Each row is a point on a tangle of strands that fork and nearly touch. The rows are in no order.
(in the rows, 128 means zero)
Points whose rows are less than 212 apart are linked; no others are. Some points are linked to none.
<721>: [122 105 124 147 131 164 121 130 121 109 133  80 146 153  93 154 137 181
 138 118 149 125  93 101  83 163 150 118 141 162 119 107 123 111 132 125
  86 101 153 137 109  62 163 141 147 149 116 105  83 126 130 126 111  83
 123 169 159 114]
<505>: [141 122 118 150 135  55 166 116 144 149 115 164  85 125 122 164  91 112
 126 110 132 200 194 105 144  79  80 133 151 145 122 140 101  87 142 179
 170 140  99 158 173 190 129 106 106 131 123 113 165 132 119 105 143 121
 138 136 159 123]
<675>: [145 169 120 133 137 174 103  93 168 114 151  77 121 133 108 124 138 127
 117 173 185 112 115 111 180 134 105 175  57 165 122 124 143 159 143  60
 112 124 135 118  82  78 159 152 131 104 105 106  51 114 206 166 115 130
 120 167 168  95]
<176>: [101 111 130 143 124  86 154 132 164 141 114 187 115 168 133 135 154  80
 128 143 107  70 110 135 153 152 152 143 126 161 166 124 164 118 189 150
 165 130 117 129 130 111  98 158 154 104 133  57 126 134 130 117 142 119
 115  95 126 173]
<451>: [ 90 145  64 103 135 158 101  80 114 152 108 156  76 119 104 167 135  99
 150  80 123 201 144  81 129  95  83 114 151 142  74  66 133 133 160 144
  96 107  80 159 114 173 122 125 150 140 167 157 149 105 156 115 109 110
 154 109 159  85]
<1028>: [154 121 147 126 136 154 124 171 149  91 159  89 177  72 144 104  86 179
  82 184 115 108 173 188 153 119 133  98 127  95 172 168 105 132  87 100
 124 112 142  68 135 155 174 110 101 140 106 140 109 127  95 176  84  93
 151 150  82 150]
<761>: [130 170 122 104 148 151 110 101 161 111 144  95  90 121 110 130 121 113
 125 181 161 139 157 142 211 103  97 114  79 138 112 152 147 167 126  97
 126 125 128 106  88 131 167 135 149  99  89  82  91 138 136 204 116 125
 109 143 213  70]
<578>: [163 207 172 124 102 167 160 142 144 124 119  83 172 149 118 108 183 119
 172 168 135  68  86  89 115 165 123 154 148 153 102 119 139 147  92  59
 108 172 145 151 119  87 104 146 138 130  97 156 126 165 168  77 148 135
 127 185 125 107]
<1034>: [119  77 101 136 106  98  99 183 121  97 100 203 120 109 134 159 122 115
 100 103 148 140 119 121  94 174  82 145 145 122 203 138  97  94 129 152
 159 113 115 134 127 198 107 135  90 134 145  92  93 147 104  46 161 158
 143 131 145 156]
<229>: [ 74  98  88 107 114  81 142 124 152 163 106 186 142 158 176 138 131  95
 108  99 123 125  87 123 133 130 106 166 137 147 136 130 122 114 189 155
 149 104 116 140 132 177 110 143 138 111 161 112 138 141 122 129 126 140
 138 117 144 143]
<252>: [168 173 125 134 103 122 167 101 172 144 113  90 121 127 128 118 145 138
 112 189 146  79 104 112 163  98  93 166  84 169 138 137 149 146 126  82
  96 133 152 100 127  65 139 153 120 116  70 124  86 157 190 148  97 125
 138 180 107  97]
<440>: [159 147  97 151 143 113 131 129 135 131 131 136  63 129  96 156 102  72
  99 145 141 162 211 127 165 100  84  90 160 145 121 124 125  71 139 157
 119 141  94 133 126 172 141  85 133 152  74  95 162 125 152  89 127 115
 110 117 169  98]
<386>: [128 118 104  93 116 127  90 125 123 106  90 179  55  85 143 151  86  68
 130 138 112 188 172 111 119 102  88 120 152  98 117 102 116 110 143 158
 132 138 162 140 141 176 135  94  67 118 174 152 172 102  98 114 128 138
 155  59 118 104]
<43>: [135 147 178 125 123 106 175 139 109 165 131 169 144 153 157  68 132 104
 212 120 109 126 109  93 118 112 184 122 187 171 114 126 170 138 137 152
 121 192 180 171 156  83 109 103 123  99 155  98 153 140 126 105 136 130
 102 113 102 176]
<238>: [ 96 110 115 137 132 131  86  98 182 208 143 100 130 144 161 126 160 126
 126 102 146 103  86 131 126 123 129 183 125 108 103 143 147 134 155  94
 171  71 105 123  78 128 135 179 168 107 149 159 110 118 112 163 143 167
 126 165 131 115]
<212>: [ 94 108 103  98  94 171 119 120 133 122 124 153  98 112 138 180 155  89
  58 150 181 130 136 112 148 142  89 152  84 141 112  73 122 163 144 146
 103 127 129 118  89 149 122 179 181 115 176 129 132  97 143 139 120 134
 155  80 218 106]
<818>: [187 171 179  97 117 129 158 131 125 148 147 141 168  99 136  73 139 148
 193 163 144 135 137 118 104  91 143 116 109 134  95 150 159 173  61 125
 128 210 141 146 139 121  74 110 124 107 136 180 134 128 134 107 148 154
 133 172 110 138]
<1001>: [ 95  97 158 153 129  94 149 119 130 129 118 148 163 178 133 117 154 163
 113 109  93 138 103 128 145 136 159 105 105 140  94 130 122 125 171 122
 163 112 124 129 165 111 112 120 116 109 179 146  97 101 116 159 130 100
 133  87  80 155]
<423>: [145 110 138 110 130 103 115 114 137  71  70 145  57 127 146 154  73  97
 158 139 165 206 153  90 122 117 102  91 162 112 108 141 124 108 107 138
 128 130 157 157 157 108 145 111  49 120 152 124 153 114 114  81 146 114
 129  66 163 107]
<510>: [139 147 127 110 113  83 139 165 151  96 101 171  94 139 134 121 120  57
  97  99 101  96 141 146 138 121 105 202 177 148 150 172 154 103 142 142
 110 180 145 136 141 148 108 134  76 185  85  81 177 186 186 115 118 162
 114 123  99 120]
<593>: [155 114 145 151 117 113 134 194 136  98 129 153 153 157 141 126 100 128
 117 111 138 141 138 135 147 154 133 114 218 195 147 144 122  82 148 166
 124 142 139 131 110 124 157 107  96 175 126  83 131 156 121 132 117 112
 100 135 127 152]
<930>: [110 153 100 138 173 146  90  91 101 142 128 115 102 112 103 140  80 164
 158 160 146 232 166 122 130 112 108  73  82  75 111 119  90 137  99 163
 132 138 114 136 156 140 165  89 131 124 158 201 179  85  81 117 159 130
 122  87 146  97]
<1036>: [130 162 121 106 117 148 113 143 124 188 193 138 166 182 172  62 166  87
 132  96 109  68 100 133 110 148 121 182 142 136 124 118 143 153 165 107
  90 148 142 165 115 124  80 119 125 137 150 159 130 148 166 170 150 123
 116  98  96 164]
<612>: [114 139 103 126 144  78 116  94 136 137 138 118 105  88 110 135  80 125
 144 173 114 191 179 149 165  63 139 111  69  81 120 143 106 138 105 156
 177 141 127 112 132 186 147 113 124 132 140 181 162 114  95 128 139 155
 126 119 118 105]
<809>: [126 117 115 145 165 169 122 102 120 163 130 125 101 177  96  86 140 124
 183  80 110 132 150  68 127 122 159 118 151 130  72  88 143 120 189 126
 166 115 121 162 112 129 123  98 143 126 150 120 110  97 132 172 114 121
  95  60 112 121]
<218>: [124 103 153 168 111 143 118 193  88 131 138 125 130 157 117 102 189 139
 141  71 118  74  87 124  90 190 177 148 152 121 158 123 134 108 138 140
  99 118 140 144 116 105  69 148 137 153 107 100 118 110 128  63 134 159
 133 152 108 142]
<1023>: [177 135 105 135 120 146 120  86 127 154 123 125 167 186 110  95 137 164
 153 168 129 111 129  71  85 138 124 136  99 154 115  95 139 144 125  99
 144 146 167 150 124  96  98 115 118 110 133 147  96 136 162 143 158 108
 121 117  91 161]
<518>: [124 142  71 109 142 157 153 105  75 142 130  84 148  51  90 137 139 148
  93  90 116 118 125 164 117 101  78 137 129 122 105  69  90 133  86  91
 113  48 111 116 151 146 126 136 204 159  97 167 196 126 160 149 116 113
 126 140 135  85]
<1021>: [ 98 113 144 177 122 125 127  92 176 136 116 134 127 156 119 141 154 156
  77 194 101 125 111 120 124 182 137 112  60 111 122 120 116 153 163 114
 138 116  92 110 145  96 134 159 127 105 157 140  72  84 125 106 139 116
 130  89 139 158]
<527>: [143 108 176 125  96  77 119 165 161  50 112 144 104 114 132 147 108 138
  87 152 135 143 186 155 130 147 134 137 175 164 153 145 110  91 125 159
 159 107 139 111 115 154 146 142  63 151 120  97 133 160  94 129 135 113
 127 137 121 137]
<375>: [178 120 169 145 133 188  89 150 185 174 182 112 160 133 133  92 162 175
 116 111 124  51 109 167 128 170 133 144 126 136 201 151 140 169 154  96
  97 117  85  80  99  70 119 159 139 114 119 128  46  95 132 165 121 145
 145 160  70 158]
<705>: [152 129  92 112 179 129 123 129 126 137 174  77 125  78 108 143  74 144
 165 153 149 143 169 185 137  80 125 101  95 102 176 150 131 126  85 136
 151 150 104  99 127 169 158  93 134 124 112 184 163 128 108 164 146 127
 105 165 102 113]
<868>: [ 86  69 148 108 130 137 101 191 108 108 100 116 148 104 146 125 138 155
  88  94 103 116  86 133 117 151 144 135 131  86 112 169 111 115 137  83
 108  49 125  93 141 140 112 140 125 150 116 133 118 138 137  97  95 147
 143 145 111 127]
<591>: [105  93  92 158 146  90 101 133 122 130 138 161 143 114 153 138 118 121
 120 119 107 133 126 166 100 139 122 118 129  74 197 137 117 107 125 144
 178 109 105 120 126 211 147 109  99 106 164 121  94 138  47 127 165 156
 148 131 107 176]
<1072>: [129 140 129 132 148 151  91  84 124 145 146  84 158 148  97 108 143 157
 143 145 104 104  89 135 122 115 129 172  95 109 120 135  88 153 115  85
 124 116  73 104 118  95 123 141 143 112 152 227 105 109 196 131 159 142
 162 160  89 106]
<347>: [146 132 177 175  71  89 123 143 192  87 104 174  96 142 111 152 107 105
  81 202 137 115 148 136 161 187 112 137 161 157 196 143 127  88 126 154
 163 146 153 126 102 113 151 168  85 143 127  48 122 162  96  80 154 131
 106 152 128 147]
<764>: [169 101 162 109 128 125 102 167 135 108 158 143 163 110 158  70 103 172
 113 158  98 127 190 190 140 116 167 108 103 105 180 168 121 149  91 144
 164 141 147  85 119 164 119 117  81 151 139 164 121 139  77 156 126 134
 136 142  31 169]
<154>: [118 127  62 113 100 155 110 110 119 171 174 115 120  83 135 182 144 130
  63 153 158 130 142 138 114 137  69 139  80 125 158  89 107 158 128 137
  83  92  91 112 102 159 124 167 191 102 141 157 138 112 128 164 133 133
 133 136 187 150]
<646>: [151 126  70 116 179 173 106 120  84 134 144  70 142  71  95 164 106 164
 134 119 128 139 144 151  87 112 110 107 131 108 135 102 100 131 101 106
 112 100  97 109 125 160 153  79 168 150 108 186 169 129 118 168 132 118
 132 134 134 111]
<148>: [131 128 128 132 124 118 172 120 146 144 131  85 157 142 115  88 146 149
 111 113 121  63 112 125 130  64 117 169 146 155 117 141 132  95 117 111
 114 120 148 113 138  85 135 169 135 160  58 133 120 168 175 136  90 120
 149 182  99 112]
<396>: [170 101 130 116 119 131 132 146 149  49  54 145  72 140 139 121  86 130
 141 155 138 182 123  87 119 158 129  95 177 153 146 112 131 142 125 159
  95 152 177 117 141  92 171 116  69 157 141  93 124 120 123  69  85 101
 119  89 128 132]
<572>: [ 88 114 128 132 173 138 118 108 102 107 124 107 139 113 103 103 110 179
 182 117 118 167 123 113 105  81 148 112  87  88  74 136 112 179 117 132
 159 102 140 116 115 146 148 125 131 174 169 161 131  87 131 174 109  97
 125  55 143 104]
<101>: [127  69 164 160 132 179  95 183 153 134 163 106 155 137 139 125 150 183
  68  98 138  83  93 147 113 165 150 151 147 146 183 140 143 137 147 130
  88 108 105  90 102 107 166 187 163 145 138 106  50  95 111 142 107 133
 128 177 112 175]
<781>: [183 146 101 131  79 150 146 135 156 113 120 150  99 181 124 118 187 120
 118 171 152  70 110  89 115 159 124 169  94 179 175  79 153 170 119 125
 120 167 167 123 100  94  82 181 148 137 111  92  95 140 148  84 133 152
 126 143 128 147]
<694>: [ 92  90 117 114 149 148 155 158  41 116  99 114 167 127 138 101 125 144
 129   4 118 152 107 115 144 100 121 123 172 119  54 113 102  98 122 107
 143  71 149 150 154 176 124  59 157 146 131 138 154 127 122 139  67 112
 142 118 118  98]
<497>: [131 117  88 135 108 103 112 153  89 134 108 166 111 135 141 117 164  61
 165  62 101 131 126 106  98 130 103 148 163 126 132 128 128  83 146 143
 123 122 114 152 145 182  80  78  73 133 121 124 149 142 157  60 135 151
 132 128  83 113]
<670>: [174 148 139 140  89 135 141 187 154  64 116 103 142  85 128 142 121 151
  47 162 173 119 127 146 162 162  85 118 151 178 156 141 110 123 101 127
  81 122 132  94 104 127 157 133 116 165  73 101 105 146 145 120  96 141
 109 179 158 100]
<1027>: [103  82 108 137 164  98 146 126  83 115 133 136 130 102 167 168 118 144
 141  65 116 200 141 140 113 116 149 111 138  99 156 126 126 105 101 162
 180 107 116 152 146 192 163  76 117  93 183 153 156 129  46 141 123 138
 131 128 108 159]
<197>: [174 170 183 155  89 165 131 187 189 154 172 172 131 114 152  90 203 138
 130 159 134  61 106 181 140 184 121 137 153 148 209 157 155 175 147 123
 105 144 102 101 101  85  77 199 144 126 126  95  79 122 107 109 140 159
 117 161  95 171]
<379>: [125 159 109 118  94 102 152 157 125 120  68 142 131 147 137 128 146  76
 127  75 138  97 110  92 100 136 108 177 172 115 113 124 145  82 129 115
 124 142 137 152 142 154 108 123 103 170  68 118 166 170 188  49 129 175
 106 141 114 104]
<650>: [117 120 123 168 116  70 134 143  86 192 157  94 161 162 181  95 161 107
 153  68 114  85  83 157 148 127 150 156 145  85 124 162 135  96 118 126
 155 118 106 140 112 139 119  89 134  86 135 149 107 150 118 157 142 190
 140 163  93 120]
<597>: [159 146 143 131 135 181  78  66 130 163 126 128 145 154 109 128 113 177
 162 205 135 113 134 134 113 153 116  94  62 130 123 125 137 173 130 109
 133 175 160 137 122  74 132 117 101  81 108 130  98 113 102 175 175 117
 122 131 128 129]
<627>: [168 220 148 117 123 140 147 127 134 112 120 102  93 169 118 149 166  60
 156 166 122  99 111  97 163 143 125 130 124 131  89 125 165 140  95  69
  93 194 127 159 135  96  93 126 143 128  92 112 152 162 170  71 147 154
 123 136 170 108]
<119>: [122 126 173 101 107  76 118 119 114 109 115 177 141  96 154 108 127 114
 148 159  76 158 115 154  93 138 148 121 116  89 120 151 143 156 131 161
 141 161 127 131 150 143 104 116  78  84 163 146 140 116 101  95 163 145
 143 107  88 174]
<659>: [102 154  89 130 108 147 166 102  78 113 122 106 111  56  91 169 156 133
 115  88 130 179 135 133 126 145  89 114 105 106 107  71  80 149 109 110
 121  38  92 126 157 144 111 143 188 138 116 154 168  89 128 115 104  76
 121  89 192  73]
<1086>: [115  87 132 155 158 163  99 134 129 118 191 105 144 135 120 150 119 187
  75  76 124  99  99 136  81 154 172 142 127 140 147 104 126 139 158 117
 104  98 127 129 130  87 166 124 153 119 154 123  64 104 108 202 116 118
 149 127 141 170]
<812>: [103 125 121 135 150  75 168 110 103 132  95 105 137 106  91 131 102 125
 124  55 131 135 139 141 132  93 125 131 186 131  72 139 144  66 117 131
 153 102 118 155 164 151 148 124 161 156  47 100 174 149 143 131 114 128
 131 148 149  92]
<549>: [117 137  99  93 142 114 111  83 174 141 137 134 104 146 116 126  92 106
 135 170 138 147 137 145 170  79 135 124  83 115  88 142 143 158 144 157
 143 145 126 111 101 156 137 151 143 106 124 133 137 134 115 175 141 133
 138 122 163  97]
<392>: [113 134  93  87 111 113 157 130 105  41  88 125  95  86 109 169 141 157
 122 112 152 169 134 116 111 138 100 102 109 110 104  98 104 147  90  91
 106  67 127 112 152 137 144 133 122 137 133 135 125 112 141 117 103  85
 147  90 192 100]
<322>: [108 131  91 124 123  81 174  99 126 192 134 163 115 161 168 145 122 108
 129  62 146 166 157 117 150  88 102 119 170 158  92  93 134  95 149 186
 141 129 106 177 137 169 128 114 150 121 150 118 166 148 105 163 143 112
 118 132 174 132]
<45>: [138 156 146 109 148 177 122 131 139 131 127  69 166 117 130 120  89 131
 203 138 158 101 107 157 143 106 121 126 131 109  92 166 119 113  96  89
 104 163 137  94 105  95 151 110 100 143  85 149 130 119 162 162 149 114
 124 176 138  55]
<662>: [178 141 105 126 125 151 106 165 141 137 149 137 129 136 117  98 114 112
 146 158 107  65 145 141  99 169 133 106 133 134 164 137 144 143 163 122
  97 178 137 106 104 138 124  88 124 141  93  90 113 123 123 151 153 137
 111  94 105 141]
<923>: [131 176 133 116 117  85 143 107 125 167 119 116 102 179 142 133 121  87
 147 155 125 131 138 100 165  79 105 138  98 131  77 130 128  84 100 123
 113 158 148 150 164  98 114 130 106 154  85 128 168 173 181  91 158 113
 128 158 156  84]
<654>: [166 125 162 128 124 137 140 175 161  68 116 104 149  72 118  95 105 137
  80 153 109  69 132 188 153 128 122 125 149 120 158 171 134 113 107 112
 108 123 142  77 112 143 143 136  97 154  52 106 109 135 129 118  98 143
 135 161  64 106]
<1026>: [142 182 166 131 142 132 165 130 129 130 123 130 110 172 116 115 162  76
 191 154  96 138 114  86 130 152 166 119 178 161 103 127 153 137 141 119
  92 178 139 189 148  79  93  99 138 119 104  88 175 143 171  75 105 102
 119 115 148 159]
<239>: [ 77  93 109 139 138 150 112 141  98 140 177 115 143 127 121 181 120 166
  88  25 106 152  90 120  98 167 131 129 135 108 117  98  93 125 162 121
 113  84 124 159 164 150 146 106 177 119 176 144 108  81  97 181 115 138
 159 105 165 139]
<433>: [109 124 126 132 145 112 119  94 139 191 168 102 123 180 150 105 169 125
 150 114 107  88 113 157 141 118 162 135 121 122 132 142 169 124 144 123
 167 122 105 143  98  99  99 151 142  59 124 138 114 147  98 185 180 145
 119 176 110 153]
<241>: [ 75 117 139 105 112 140 145 157  96  67 127 154 128  49 117 185 138 108
  65  54 103 160 178 147 123 158 141  98 187 106 138 119 103 103 117 137
 134  53  95 143 153 183 128 136 140 138  91  88 144 128  87 118  91  88
 121 127 136 153]
<1012>: [136 126 211 206 131 157 126 120 173 179 166 134 141 126 121 129 182 143
 100 167  89  77  85  98  83 194 152 156  97 125 145 131 147 168 163  90
 143 125  94 135 131  80 110 177 176  89 154 117  77  92 130 114 153 146
 125 123 125 185]
<134>: [133 138  72 145 106 155 146 111 111 178 174 143 138 108 128 158 134 128
  77 110 144 140 176 137 121 166  88  85 121 123 146  77 102 134 137 158
 116 105 100 148 121 167 122 100 178 100 138 132 134 113  89 178 150 105
  97  85 171 159]
<442>: [132 119 115 109 149 109 152  99 147 131 121 196 120 154 115  85 116 123
 155 183  98  99 149 118 134 111 159 119  96 166 170  74 159 150 164 173
 147 163 138 124 127 123 106 132 125  76 155  98 107 130 125 151 133 108
 114  51  95 190]
<1080>: [138 156 172  87 133 151 128 113 167  77  85 161  90 159 126 140 113  72
 159 223 125  93 129 117 164 155 152  98 114 154 136 121 161 158 139 134
 126 179 166 103 100  85 154 147 116  92 121  39 116 170 112 149 130 123
 117 105 162 121]
<366>: [118 113 130 152 140 113 148 107 116 102 143 113 128 144 117 157 119 171
 131 152 142 179 139 145 143 115 176  78 135 170 145 105 131 107 115 176
 108 116 138 127 126  82 169 120 123 105 134  94 115 147  77 145 109  71
 135 166 148 153]
<152>: [ 70 100  81 137 138 152  80 123  95 180 167  90 142 133 126 150 146 131
 119  46 135 122  89 129  92 140 125 181 128 105 101 110 115 113 156 106
 116  74 113 147 108 152 138 140 185 150 152 176 137 100 135 132 132 157
 140 159 150 105]
<643>: [113  97 108  72 135 150  60 174  92  97 137 160 122  85 156 158  96 137
 102 127  91 180 153 134  99 142  88 133 144  76 135 147  88 122 122 120
 106 111 151 133 141 181 122  82  75 142 150 159 140 133  88 130 132 124
 165 110  95 139]
<684>: [163 150 196 174 122 144 131 108 161 130 150 154 143 166 106 117 194 176
 144 181  70 117  94 124  81 222 140 121 119 159 151 105 155 180 146 141
 107 165 126 148 119  79 105 156 162 116 145  84  82 125  85  99 139 121
 135 151 132 160]
<38>: [148 155 173 104 115 142 138 130 178 102 119 128 121 119 138 118 128 110
 191 178 120 108 125 152 169 110 153 112 125 132 105 185 161 129 122 112
 136 158 165 101 109  91 127 151  79 104  74  86 117 157 130 163 145 130
 101 160 128 103]
<139>: [152 113 151 155  63 136 120 188 141  79 124 139 102 111 143 178 125 135
  62 177 199 114 110 128 145 183 103 138 131 138 190 140 137  96 111 160
  94 158 156 109  80 100 144 179 103 148 104  86 114 117 120  61 133 164
 106 186 153 110]
<50>: [ 92  95 131 142 153 125 174 120  70 120 135  97 141  62 112 121  96 137
 157  95 138 152 153 143 130  61 166  88  98 117  87 158 103 110  84 143
 163 111 171 118 142 120 151 104 142 177 151 134 167 104 116 148  78  94
 105  75 124  98]
<702>: [119 169 130 124 152 157  86  56  99 126 123 125 113 154 105 142  82 163
 106 216 158 184 172 142 130 128 116  68  48  75 120 114 132 149 104 145
 118 170 156 135 147  92 173  97  81  78 131 140 138 101  77 130 150 117
 132  86 142 121]
<429>: [171 171 119 106 115 122 137 147 130 120  97  98 182 162 123  89 153 110
 156 125 118  79 107  92 107 126 115 157 154 131 102 131 108 134 107  84
 135 157 116 124 138 162 113 101 120 168 115 173 132 159 189  76 138 163
 129 138 107 107]
<924>: [104  92 137 103 134  98 135 150 127 150 108 103 184  68 164 122  85 129
 134 100  91 112  59 161 136  71 120 151 134  85 110 186 112 119 110 100
 127  90 128 100 150 143 139 134 123 129 118 173 140 133 134 129 107 160
 153 168  91 105]
<970>: [ 88 118 149 118 126 143 106 122 109 104 123  89 144 126  95 122 179 137
 117 110 108 110  90 132 126 132 149 135 120 102  74 163  92 145 143  84
 100 105  93 108 135  96 106 148 119 154 144 187 134 114 173 129 114 119
 174 108 111  93]
<1044>: [109 114  95 155 159 122 160 112 124 149 142  79 171  95 142 158 118 206
  76 174 132 153 114 153 121  98 134  86  95  76 187 127 111 152  84 111
 163  80 100 114 170 130 163 127 147 119 163 194 138 124  83 162 108  95
 139 135  89 180]
<666>: [133 138 137  96 103  96 147 142 119  40 117 135  86  62 129 191 116 120
  68 115 150 158 179 132 121 136 110 123 171 130 138 128 102 114  90 145
 132  83 126 123 144 154 129 168 109 135 109 118 144 167 106 123 114 112
 140 139 184 119]
<472>: [123 122 134  99 122 155 126 135 151  61  75 147  92 124 138 180 120  97
  92 168 172 103 112 107 140 160 136 125 105 142 126 124 126 152 147 112
 119 158 135  96 100 114 157 154 136 136 146  78 105 128 126 135 123 151
 126  76 197 107]
<656>: [127 138 168 121 123 110 159 120 156 102  81 183  93 182 119 149 143  79
 167 142 112 124 125 100 142 184 182 104 170 161 163 106 148 130 184 156
 116 167 109 143 147  94  95 129 131 100 153  59 145 128 130  51 116  92
 124  98 128 165]
<717>: [113 118 178 131 136 115 141  87 114 153 131  96 171 116 129  56 128 154
 209 121 115 133  92 115 109  92 183 143  60  98  63 134 142 182 101 108
 192 128 142 127 127 109 115 142 138 138 167 176 123  99 148 158 116 120
 108 110 113 121]
<1112>: [ 95 107 115 149 121 141 127 147 107 151 133 132  85 130 118 180 133  85
  88 131 175 122 181 125 140 158 131  89 143 141 136 134 129  67 148 149
 122 133 114 136 112 146 129 144 169 140  89  72 147 102 135 100 129 108
 106 129 194 101]
<424>: [121  91 122 113 149 127 120  94  70 185 140 102 168 112 127  77 105 155
 183  74 146 138 128 113 112  78 189 144  55  88 107 136 143 144  78 130
 185 143 151 126 124 134 121  89 177 148 190 189 136 123 126 154 110 169
 101 131  75 138]
<955>: [101 111  82 132 112 134  77 144 134 153 144 130 129  98 141 171 140 132
  90 152 137 109 124 157 102 141  98 116  88  87 189 147 107 133 131 115
 132 116  89  99 123 171 124 146 141 125 139 169 111 108 100 117 166 155
 153 135 131 140]
<191>: [102 119  93 135 179 149 105  75 113 168 118 137  56 152  98 111 110  96
 184  88 117 197 172  92 170  51 142  93 142 105  85  93 136 117 174 164
 136 111 106 158 128 151 108 114 146 104 145 142 161  98 123 122 103 111
 126  89 133 101]
<342>: [ 87 141 108 144 112 131 131  96 132 119 127  86 128 143 108 123 167  89
  93 120 152 102 102 114 129  96 129 182 112 144  70 121 137 119 144  83
 116  82 122 130 121  85 131 185 147 162  89 127 136 117 219 123 102  95
 141 128 138  86]
<506>: [172 145 128 123 106 135  92 196 149  62 101 172 104 180 145 127 106 110
 110 118 137 146 107 125 129 192 122 143 185 179 197 117 119 124 145 168
  68 165 145 122 102  98 135 124  97 189 143  62 140 159 130  64 100 134
 101 115 113 151]
<385>: [147 142 136 141 156 156 135  78 155 133  87 149 104 170  84 103 136 129
 180 178 109 138 142  41 135 135 157 122 109 148  91  91 152 168 148 108
 158 148 149 152 116  95 105 128 129  96 147 106 107 119 151 137 125 107
  95  48 128 155]
<1060>: [152 137 126 109 132  94 123 100 100 187 148 140 169 116 161  63 114 120
 189 113 147 135 142 136 107  83 137 136  83 111 117 171 137 143  82 153
 161 188 119 132 121 165 108  95 126 118 152 191 133 135 129 108 169 180
 115 157  77 124]
<411>: [ 86  95 151 160 155  94 160 113  90 121 133 120 134 166 153 162 104 166
 144  89 118 177 136 138 132 115 187  67 131 121 114 102 120  97 128 149
 178 135 133 145 160 106 153 100 124  87 183 115 110  93  68 173 130 102
 132 109 133 153]
<258>: [111 104 106 166 133  84 173 141 122 131 147 100 129 122 118 151 130 150
 104  99 125 109 138 150 132  79 142 120 152 147 148 134 133  79 123 147
 136  84 116 116 146 112 137 132 156 136  82 127 137 156 127 143 107 116
 127 176 133 130]
<698>: [153 118 155 131 128  75 131 109 145 165 127 184  89 152 150 109  52  97
 136 151 152 184 159 123 138  65 104 137 139 163 133 161 142  99 115 190
 142 195 156 162 161 111 131 111  84 125 129  98 161 146 124  86 168 139
 106 132 140 148]
<1108>: [179 178 164  89 114 153 129 112 151 127 153  96 167 118 136  97 149 156
 154 164 128  94 110 139 139 119 123 148 103 116 114 144 143 194 113  96
  80 178  95 103 118 104  74 140 110  85 134 194 102 113 178 161 140 149
 172 158  84 139]
<1048>: [125 108 119 101 134 112 137 179  79 150 159 165 159 157 166  65 108 111
 166  78 100 110 114 140 132 105 160 135 162 146 146 121 144 119 157 146
 104 151 172 132 147 129 113  92 117 116 163 120 137 131 139 162 133 130
 117  88  77 174]
<164>: [ 87 123 131  94 140 101 146 135  62 123  70 119 182  93 129 101 108 133
 109  36 137 136 109 129 113 101  83 162 193 115  71 142  98  73  81 121
 134  87 142 156 156 171 154 109 117 184  83 144 204 177 162 100 104 130
 146 148 124  69]

A fork is a point with three links. Follow the links from the first point to the second and name the forks in between, in order.
<38> / <423> => <154>, <591>, <411>, <366>, <258>, <148>, <612>, <666>, <527>
<1023> / <134> => <612>, <148>, <258>, <366>, <411>, <591>, <154>
<506> / <1112> => <527>, <666>, <612>, <385>, <176>, <505>
<176> / <197> => <385>, <612>, <148>, <258>, <366>, <1086>
<717> / <721> => <970>, <148>, <258>, <366>

Follow the links from the first point to the second, and from the first to the third. Name the last point that the two ways share.
<1112> / <101> / <1036> => <176>
<238> / <442> / <1108> => <148>
<510> / <1060> / <505> => <176>
<593> / <591> / <627> => <612>
<258> / <392> / <191> => <612>
<1023> / <1080> / <1108> => <148>
<152> / <698> / <684> => <366>
